Each scene shows the same named points in several views. A view is turned or mirrored, and shifted as a whole, has a little noise and may leave points out.
In the rows, 128 means zero.

Scene 1
View 1
k293: [146 143 163 109  93 123 112  89 216 140 151 142 111]
k868: [139  83 141 108 106 108  99 125 222 106 129 142 105]
k831: [159 154 158 118 115 135 118 103 172 156 128 151 112]
k285: [144 107 148 112 108 116 109 123 206 120 128 145 106]
k173: [146 106 145 111 107 118 106 120 204 123 130 144 111]
k944: [149 142 158 115 108 126 116 106 191 141 133 147 111]
k801: [158 187 171 115 104 139 127  83 179 169 149 150 116]
k807: [144 134 158 112 103 119 114 107 209 131 141 146 111]
k207: [157 118 142 116 123 133 109 122 165 144 110 150 107]
k635: [144  98 142 112 108 116 103 125 206 117 122 144 106]
k171: [146  72 130 112 118 111  97 142 198 107 109 145 104]
k598: [142 135 160 114 114 123 129 128 198 125 139 151 111]
View 2
k807: [131 118 137 141 133 107 129  84 128 133 130 103 101]
k173: [124 107 136 133 120 104 118 110 140 125 124 113  98]
k171: [125 100 123 122  93 112 108 144 147 115 132 132  90]
k285: [131 110 131 137 115 110 120 112 135 124 134 116 100]
k944: [126 121 148 136 135  99 126  85 136 132 119  90  95]
k598: [120 104 138 149 139  96 127  96 135 133 113 111 107]
k207: [113 115 150 117 122  94 109 111 154 126 107  91  81]
k831: [117 125 159 129 143  89 122  82 144 136 104  77  89]
View 3
k801: [120 172 138 187  83 151 151 118 202 103 130 118 104]
k831: [127 181 119 172 106 138 156 117 173 100 120 108  99]
k285: [136 139 127 152 147 151 121 114 152 116 124 114  95]
k173: [136 141 129 155 147 148 122 110 155 112 127 111  93]
k207: [135 176 110 157 135 131 154 112 144 105 112 104  90]
k171: [144 141 110 124 174 155 122 110 115 129 116 112  96]
k598: [131 152 127 154 117 163 133 117 166 125 124 122 105]
k868: [140 124 130 145 170 155 108 112 144 118 127 112  91]
k293: [124 144 145 180 122 150 122 114 194 100 135 112  95]
k807: [128 146 135 167 126 153 127 113 177 109 128 116  96]
k944: [128 161 131 170 118 145 139 116 176 107 125 113  99]
k635: [138 141 124 150 158 148 120 109 146 113 123 110  91]
View 4
k171: [171 147 142 108 144 126 114 188 141 157 129 110 122]
k207: [176 142 132 122 137 138  99 143 150 120  94 100 147]
k293: [144 134 101  94 179 147  70 116 157 146  95 101 127]
k944: [152 138 118 110 157 150  69 120 152 120  87  94 150]
k635: [159 143 127 104 156 134  98 164 145 154 116 106 123]
k285: [151 140 125  99 160 136  87 158 146 149 114 105 125]
k807: [143 139 114  98 167 147  72 133 151 144 101 103 130]
k801: [149 129  98 109 168 160  54  83 163 108  70  91 156]
k598: [149 137 116 104 160 144  74 138 150 136 100 100 138]
k173: [156 138 124 100 158 137  90 154 147 151 111 107 125]
k868: [155 143 126  92 163 131  98 172 142 168 125 110 111]
View 5
k207: [ 97 129 101 115 127  94 161 106 127 111 109 112 125]
k173: [ 97 137 113 142 127 120 137 102 128 118 132 133 127]
k801: [119 166 134 138 145  89 141 141 163 114  53 102 139]
k293: [106 162 135 158 138 118 127 117 151 113  98 130 136]
k807: [106 144 129 149 129 119 134 119 142 122 111 130 132]
k598: [115 129 120 141 118 114 139 133 136 131 115 124 132]
k868: [ 91 130 113 149 121 133 134  94 120 118 157 146 125]
k944: [107 148 121 139 134 107 141 121 141 118 100 122 135]
k171: [ 88 117  96 128 115 122 151  84 108 118 164 139 117]
k831: [114 139 120 130 128  97 148 136 143 122  87 111 134]
k635: [ 97 131 110 140 123 119 142  98 122 118 144 136 124]
View 6
k598: [146 150 111 155  89 139 110 129 135  94 157 110 166]
k635: [158 156 110 150 102 108  98 139 158  90 141 120 138]
k944: [157 149 104 136  94 149  95 117 131  89 153 114 156]
k173: [161 155 108 147 100 119  97 137 152  88 146 117 141]
k801: [160 139  95 120  89 190  94  91 102  86 167 108 173]
k207: [146 145  98 122 101 124  88 123 137 111 130 133 161]
k807: [171 156 108 153  97 144 100 128 145  72 167 102 137]
k293: [177 155 108 153  95 154  98 122 142  64 172  96 130]
k171: [152 159 110 150 109  80  98 154 171 102 129 130 135]
k285: [160 157 110 151 100 118 100 137 152  89 148 115 142]
k868: [165 162 116 159 105  99 102 149 170  83 147 115 127]
k831: [150 144  96 121  95 156  92 108 117  99 146 122 169]

In a view up to two points have been moved. Name them for each view, in the order of its rows, or write none.
view 1 -> none
view 2 -> k173
view 3 -> k801, k171
view 4 -> k944, k598
view 5 -> k831
view 6 -> k807, k293
